Each row is a point on a landscape with many valleys, with its height.
From any point a ball takes the steepest step (drop divided by distance) to one of its 5 nearest points. It stops when none of these is lower. Distance is the straight distance between rows; heights are no part of it.
K480 (h 2.26): [-5, -21, -7, 6, -3, 3, -12, 8, -8, -9, -10, -2]
K168 (h 4.31): [2, -3, -1, 1, 8, 2, 7, -5, 1, -3, -4, 1]
K995 (h 3.86): [-4, 13, -4, -11, -4, -12, 7, 9, -9, -9, -8, -9]
K178 (h 4.01): [-2, -7, 1, -1, 5, 6, 4, -2, -2, -5, -2, 6]
K638 (h 1.21): [2, -25, -1, 9, 8, 15, -6, -11, 4, -2, -3, 5]
K446 (h 3.24): [-12, -12, 1, -6, -4, 2, -6, 13, -9, -14, 5, 5]
K171 (h 2.12): [-7, -27, 5, -2, -5, 15, -14, 6, -7, -9, 8, 5]
K893 (h 3.73): [10, 0, -4, 13, -11, -20, -16, 7, 7, -11, -26, -17]
K119 (h 0.63): [-5, 4, 5, -11, -1, -1, 9, 7, -4, -6, 7, 7]
K287 (h 3.74): [-2, 27, -1, -19, 2, -14, 21, 6, -3, -2, 1, -9]
K309 (h 6.21): [-1, -11, 13, -4, -14, 17, -9, 3, 1, 14, 19, 23]
K900 (h 4.02): [4, 12, -8, -2, -8, -19, 0, 4, -3, -5, -21, -19]
K217 (h 2.48): [3, 24, 5, -4, 10, -3, 16, -6, 7, 11, 16, 3]
K866 (h 3.23): [0, 14, 12, 1, -4, 7, 4, -2, 7, 23, 25, 20]
K69 (h 1.34): [4, 16, 11, 4, 7, 1, 11, -8, 11, 20, 21, 16]
K632 (h 1.01): [6, 14, 0, -1, 14, -2, 15, -9, 4, 3, 5, 0]
K605 (h 3.28): [-9, -39, -8, 15, -8, 5, -25, 10, -10, -13, -8, -10]
K112 (h 3.82): [-5, -7, -5, 3, -2, -12, -5, 15, -10, -14, -9, -5]
K194 (h 3.19): [-4, -3, 1, -2, 1, 1, 4, 5, -6, -7, 6, 6]
K803 (h 2.99): [-12, -22, -4, 6, -9, 0, -17, 19, -15, -15, 4, -6]
K536 (h 4.03): [-14, -5, 6, -11, -9, 2, 0, 22, -9, -16, 17, 6]
K204 (h 4.54): [-4, 2, 11, -3, -7, 10, 7, 6, 1, 3, 22, 18]
K256 (h 4.49): [-10, -2, 15, -11, -17, 12, -7, 23, -9, -4, 31, 20]
K906 (h 3.03): [6, 19, -11, 4, 25, -4, 8, -21, 8, 11, -2, -12]
K468 (h 3.36): [6, -4, -3, 9, 17, 3, 7, -14, 2, 6, -2, 1]
K118 (h 2.56): [13, 4, -6, 12, -7, -18, -10, -3, 10, -2, -28, -23]
K106 (h 2.93): [5, 13, -6, -4, 8, -7, 13, -6, 2, -1, -10, -10]
K176 (h 3.16): [1, 28, -5, -7, 10, -12, 19, -9, 0, 6, -7, -13]
K861 (h 3.63): [0, 21, -6, -16, 0, -10, 16, 2, -4, -5, -7, -9]
K285 (h 6.16): [-5, -8, 10, -4, -4, 13, -1, 2, 0, 2, 13, 18]
K490 (h 5.80): [-3, 1, 18, -1, -23, 14, -9, 7, 1, 23, 24, 23]
K852 (h 4.59): [4, -12, -3, 17, -13, -13, -19, 9, 4, -10, -27, -15]
K971 (h 2.73): [10, 18, -13, 3, -5, -15, -2, -10, 3, 1, -28, -22]
K423 (h 1.79): [13, 8, -15, 14, 18, -4, 0, -19, 9, 7, -20, -15]
K563 (h 2.04): [-7, 9, 10, -12, -2, -2, 12, 6, -2, 2, 17, 11]
K755 (h 0.88): [16, 14, -12, 11, 3, -11, -5, -17, 10, 8, -31, -23]
K820 (h 2.89): [7, 5, -10, 3, 8, -7, 2, -7, 3, 1, -20, -11]
K787 (h 1.65): [-1, -26, 7, 4, -2, 20, -10, -8, 0, 1, 9, 11]
K897 (h 2.16): [-2, -35, 1, 2, -2, 21, -14, -7, -3, -2, 3, 7]
K136 (h 1.33): [7, 23, -15, -2, 18, -8, 10, -18, 6, 10, -8, -18]
K788 (h 3.87): [2, 0, -7, 4, -12, -18, -11, 8, -2, -10, -21, -18]
K219 (h 4.70): [-9, 0, 14, -12, -13, 10, -1, 14, -5, 1, 21, 20]
K196 (h 4.91): [-5, -8, 18, -8, -16, 11, -9, 13, -3, 6, 24, 23]
K709 (h 4.84): [2, 1, 8, 4, 4, 11, 6, -7, 8, 11, 19, 15]
K134 (h 2.09): [-4, -29, -3, 1, -4, 13, -15, 2, -6, -11, 1, 2]
K883 (h 2.06): [9, -7, -12, 10, 8, -3, -3, -14, 3, -4, -25, -9]
K703 (h 1.20): [-1, 13, 7, -11, 7, -1, 14, 1, 5, 6, 11, 8]
K766 (h 1.64): [6, -16, -6, 7, 1, 4, -2, -7, 2, -3, -15, 1]
K401 (h 4.04): [-1, 27, 0, 1, 26, -5, 13, -16, 11, 14, 14, -3]

Call two points neighbours if one is among the 5 nearest of the other. Go from one point of each pair to the other, from neighbour to neighbour, staying as low as possible. Name the highest point that can't be avoided.
K119, K632 -> K703
K632, K136 -> K106
K136, K755 -> K423
K638, K755 -> K883

For each start below, name the point where the ball stops.
K861 -> K632
K893 -> K755
K204 -> K119
K803 -> K638
K112 -> K638
K709 -> K632

Two balls start at each pair of points below. Name the first point that both come to, or write none.
K285, K309 -> K119
K605, K171 -> K638
K820, K852 -> K755
K788, K900 -> K755
